Points, in no order, along strands that fork and pass close to each other.
(in the rows, 100 means zero)
Two points are linked if the straight distance between their rows is under 84.5. Some points are linked to none.
Z_980: [107 111 114 117 115 105  76 100 109 104  51 100 101  73  95 109  73 109
  66 127]
Z_38: [ 58  69 143  83 128  86 107 100 123  82  91 122 105 112  79  77  96 115
  90  94]
Z_687: [118  93  90  84 113  81 107  69 127 115  92  85 143 112 115 101  81 116
 122 130]
Z_695: [134  92 139  99  82  88 116 133 105  93  97 121 115 106 133 102 138 101
 120 112]
Z_587: [ 98 120  50  77  83 130  80  80 124 115 103 120 114  95 108 111 107 123
  62  97]
Z_920: [108  58 106  43 117  98 115 151 100  91 106  76  88 105 109 135 115 104
 105 114]
Z_660: [ 87  95  94  71 123  75 115 110  77  90 127 114  90 132  86  68 106  98
  65 108]
Z_554: [ 91  75  72  74 101 112  75 111  63  92 122 121 116 130 107 109  84  89
 143  97]
Z_447: [113  85 142  88  89  62  98 106  90 112 101 141  92  89 133  97 131 119
 109 122]
Z_809: [ 79 113  96  69 104 118  98 116  79  95  71 121 131 103 112 103  97 118
 105  94]
Z_213: [ 80  88  46  78 110  65 116 109 112  95 149  84 108 106 101  96 121 108
 109 101]
Z_715: [113 123  88  79  78  93  83 119 117 102 131 114  95  81 120  90  96  76
  86  57]
Z_503: [135  73 129 105  94  81 117  80  75  85 130 107  98  95 138  74  96  70
 127 118]
Z_455: [ 90 102  81 147 101 143  71  76  94  95  97  98  98  91 110 125  94 123
 131  87]
Z_233: [121 112  74  88  92  89 107 107 140 125 126  96  99 101 131  73  99  80
  73  92]
Z_768: [102  91  95 125  70 129  98 122 116  90  85 106 117  96 114 104 107  88
 117 102]
Z_349: [116 154  88  97  91  95  71 100 103 113  62 105 104  85  83 102  90  98
  62 104]
Z_844: [122  68 126 110  96 129 129  58 146  93  80 109  57  95  64 103 118 107
 112  85]
Z_256: [104  69 100  77 116  85  47 104 127  73 137 118 109  69  99 124  98 100
  89 119]
Z_682: [ 71  79 115 128 114  81  69 133  97  98 119 120  82 113  93  89 109 128
  53 127]
Z_659: [ 73  74  94  96 124  95 112  65  98  77 121  83 103  98 118 105  90 106
 112 102]
Z_884: [ 91  94 116 107 119  61  89 123 106 110 114 117  92 102 106 114 112 124
 103 118]
Z_509: [104  66  73  89  94  79  82 142 103 119 113  99  91 104 118  67  91  71
  63 137]
Z_963: [102 133 122 115 122 117  64  98 132  95 101 100 115 100  57  82  58 127
  73  76]
Z_898: [109 100  72  61 101  86  85 108  89  92 142 113 119 145  82  81  80  90
 130  87]
Z_459: [107  89  98  79 126 107 107 109 100 107  91  95  65 107  99 116  82  86
  82  85]
Z_537: [ 98 106  93 137  74 145  81  54 108 105 124 118  76  98  96 113 113 142
 107  70]
Z_307: [ 81 110  91 113 107 116 120  74 120  63  77  78 120  73  73 104 113 103
  99 121]
Z_733: [120 130 118 107  63 123  66  99 119 118 118 126  87  79 109  99  84  90
  87  41]
Z_267: [ 77  91 120  79 128 103 126 123 123  87 102 125  99 145  89  79 123 118
  64 112]
Z_209: [104 106  91  71 117  97  87 107 121  86 124 118 116 136  76 103  96 123
 108  82]
Z_245: [119  97 114  88 136  95 112 131  64 117  75  68  83 144  82 115  55  72
 118 107]
Z_615: [103  74  75 117  64  95 117 110  97  80 106 102 114  98 116  93 128  63
 124 110]
Z_332: [105 140  66  93 106  96  95  83  73  83  92  85 117 108  62  80  64  73
 102 108]
Z_861: [113 153 119 156  71 117  76  97 110 105 102  88 143  82  90  59  83 149
  81  75]
Z_886: [ 75 104  75 110 104 113 135 103 128  82  94  87 137 119  70 104 134 110
 103 103]
Z_750: [ 85 121  92 106 118 130 144  89  53  84  84  66  72  98 106 143 109  80
 100 104]
Z_46: [ 70  92  80 101  99 110 143 129  85 126  82  82  88 137  92 118 113  71
 117  89]
Z_411: [127 137  79 120 107  85 107 112  95 126  97  73 108 123  81 132  88  76
 148  95]
Z_517: [113 103 119 126  96 106  79 109  65 103  77 122  78  93  95 132 105  99
 119 114]
Z_356: [117 130  62 101 105 108 117  88  70  89  96  87  88 113  81  90 103  75
  76 135]
Z_153: [ 85  70 128 133  79 132 102  77 108 129  49 121  74  86 121  73  85  99
  87  74]
Z_769: [115 110 120 129  82 117  52 105  80 108  69 115  87  76 118 109  89 105
  69 132]
Z_121: [ 63  74 128  78 147  76 130  85 106  79 108  97 122 108 108  70  75 111
 107  89]
Z_785: [139 101  70  97 108  90 107  92  77 127 118  55  93 128  90 136  83  92
 140 126]
Z_68: [104  93  69 126 122  99  58  92  77 116 130  88 108 112 133 102  57 116
 107 114]
Z_204: [102 102 105  31 113  97  95 112  86 106  75 107 116  83 129 129  97 111
 114  91]
Z_591: [111 118  90 142  87 109  97  76 121  87  85  93  92  76  70  92 121 107
  91 116]
Z_988: [119  99  87  38 112 109  86 135 121  92 103  89 113  89 119 126 104 108
  89  97]
Z_35: [115  97 122  98 102  68 150 109 104 128  93  59  84 102 108 144 111  79
 137  87]
Z_559: [133  63 101  73  98  72 117 105  72 102 131  77  89 111 119  73  97  67
 120 129]
Z_714: [ 70  92  65  68 100  95  97 116 103  99 115 100  96  93 118  91  71  58
 101  57]
Z_129: [ 88 142 126 139  94 107  61  86 104  91 101 102 113  82  59  70  92 128
  60  84]
Z_819: [135 111  99  83 110  66 121 143  62 127  76  68  91 136  70  85  93  76
 101 133]
Z_870: [107  95  46 105  72 120  89  72 141 106 103  97 101  69 122 106 106  96
  89 103]
Z_550: [ 68  87  79  78 112  68 138 131  81 109 109  76  96 115 102 108 128  92
 106 103]
Z_86: [106  97 132  86 131  99  93 106  71 103  74 105 102 143  92 101  58 100
 131  91]
Z_684: [133 126 130 131  63 113 111  76 133 109  88  97  78  77  77  74 119 121
  86  80]
Z_7: [ 97  65  62  96  71  53  91  99  97  94 107 100 117  78 103  90 109  56
 137 134]
Z_633: [131 130 139 118  87 119 110  95 125 120 105 104  88  97 108  64  91  98
  85  54]
Z_235: [ 84 101 100 116  90  73 131 115 148  87  98 106 109 118  60 108 143 101
 106 110]
Z_883: [112 144 122 112  81 103  77  95  74  98  99 135  91  98  96 103 120 117
 100  81]
Z_776: [ 76  85 126  98  76  93  92  83 118  95  77 133  62  43  93 103 125 103
  65  95]
Z_361: [116 123 120 115  87  83 145 117  81 101  91 110  93 116 124  77 137  83
 106 115]
Z_724: [ 79  96 100 127 127 105  50  95  75  83 137 110 101  89 120 107  87 115
  85 102]
Z_611: [107 114 124 103  87 132  54  95 148 119 140 116 120 112  70  85  71 127
  55  76]
Z_37: [ 82 104 133  87 118  89 121  88 117 100  68  77 107  52 128 127  84 101
 113  75]
Z_921: [ 84  85  90  95 107 123 128  99  49  81  84  75 112 105 127 124 103  85
 113 126]
Z_828: [119 114 110 107  95  90 144  95  88 110 101  53 126 128  99 149  97  73
 154  82]
Z_124: [109 124 128 152  69 111 109 100 155 107  99  78 115  73 104  51 106 146
  80  84]
Z_717: [ 95 124 128 113 109 102 147  55 111  86  72  65 120  66 109 108 101  99
 116 107]
Z_452: [ 81  81 123 119  88  83 109  77 117 100 117 131  59  76  93  79 124 102
  81  78]
Z_274: [ 85 103 122  77 122  98  92 121  83 109  69  88  98  72 133 149  78 100
 128  73]
Z_59: [ 80  94  60  99  86  79  91 120 129 101 134 107 110 106 110  72 113  97
  68 108]
Z_93: [105  82 115  89  81 124 103  56 130  83 109 125  79  96  85  79 106  97
 101  71]
Z_824: [ 77 112  71 112 108 107 120 115 101 147  68  95  71 124  91 119 120 112
  93  79]
Z_92: [114  63 138  78 108  83 130 143 125 106  90  78  85 108 116 142 115  86
 113  97]
Z_895: [129  92  81 115 120  82  94  85  89 140 113  70  89 115 126  97  69  89
 122 124]
Z_454: [130  59  81  83  99  94 103 114  66 113 107  71  77 118 125  72  94  78
  79 162]
Z_551: [ 77 103  78 103 110 138 110  79  85  75  79 105 116 107  66  59  71  84
  97  97]
Z_231: [ 74  65 112  68 115 104 136  84  54  88  81 103  97 102 136  94 111 113
  91 132]
Z_531: [ 78  98  82 138  84 151  91 105 101  85  65  89 118  78 108  99  86 111
 120  69]
Z_990: [ 89 158  66 103  99  64  88  89 105 124  93 108 119  87  86  92 115 116
  77 106]
Z_999: [ 96 120 105 140  87 107  73  95 128  96 111 106 154  98 102  78  94 133
 121  80]
Z_405: [ 54  82  77  74  98 113 115 105  74  70  70 116 131 107  77  92 105  86
  93 102]
Z_871: [ 83 100  91  98  89 161  73  81 115 111  95 117  89  92 100 102 105 142
  69  74]
Z_284: [115  99  99  77 100 117  66  94 151  98 141 127 103 127  69 113 104 116
  69  81]
Z_208: [104  68 112  73 125  90  82 100  64 124 114 120  85 137  98 104  76 112
 142 100]
Z_270: [117  98 112 112  87  69  80 105  81  89  73 107 105  74  74 131 113  83
 136 127]
Z_753: [128 113 119 100  81  84 141  74  67  82 105 112  84  92 109  90 126  71
 111 121]
Z_296: [118 142 129 123  53 146  60 103  83 106 108 124 104  72 101  94 104 126
  88  56]
Z_57: [109 113  65  84 114 115 132  62  63  94  96  71  62 112  86 120  89  61
  97 114]
Z_103: [ 87  69  97  98  91  38  96 106  74  80  94  88 119  79  77 120 115  82
 147 145]
Z_937: [ 65  94  92 102 129 128  92  96  80  53 126 103  99  88 109 104 106 104
  95  95]
Z_846: [ 79  86 133 147  93  82  79 103 119 108 130 122  58  83 101  94 122 109
  52 105]

A fork is a point with three links. Follow the links from the first point to the second and name the forks in between, in order.
Z_235, Z_7: Z_307 Z_684 Z_733 Z_517
Z_296, Z_121: Z_733 Z_684 Z_307 Z_204
Z_213, Z_988: Z_59 Z_715 Z_733 Z_684 Z_307 Z_204
Z_615, Z_724: Z_517 Z_733 Z_684 Z_307 Z_204
Z_776, Z_769: Z_452 Z_59 Z_715 Z_733 Z_517
Z_46, Z_846: Z_59
Z_898, Z_769: Z_861 Z_684 Z_733 Z_517
Z_921, Z_828: Z_204
Z_551, Z_587: Z_204 Z_307 Z_684 Z_733 Z_517

Follow the links from the first point to the second, and from the first to the third. Name the last point that the two ways share.
Z_411, Z_455, Z_963: Z_684
Z_37, Z_769, Z_86: Z_684
Z_550, Z_615, Z_844: Z_59
Z_46, Z_93, Z_937: Z_59
Z_769, Z_921, Z_46: Z_733
Z_990, Z_920, Z_776: Z_733
Z_870, Z_990, Z_503: Z_517
Z_267, Z_769, Z_231: Z_204

A fork is a point with three links, a tip a point with one. Leave the first point through the second and follow the links. Name the first fork or tip that comes.
Z_68, Z_895: Z_204
Z_785, Z_895: Z_660
Z_509, Z_454: Z_452
Z_86, Z_208: Z_861
Z_537, Z_455: Z_517
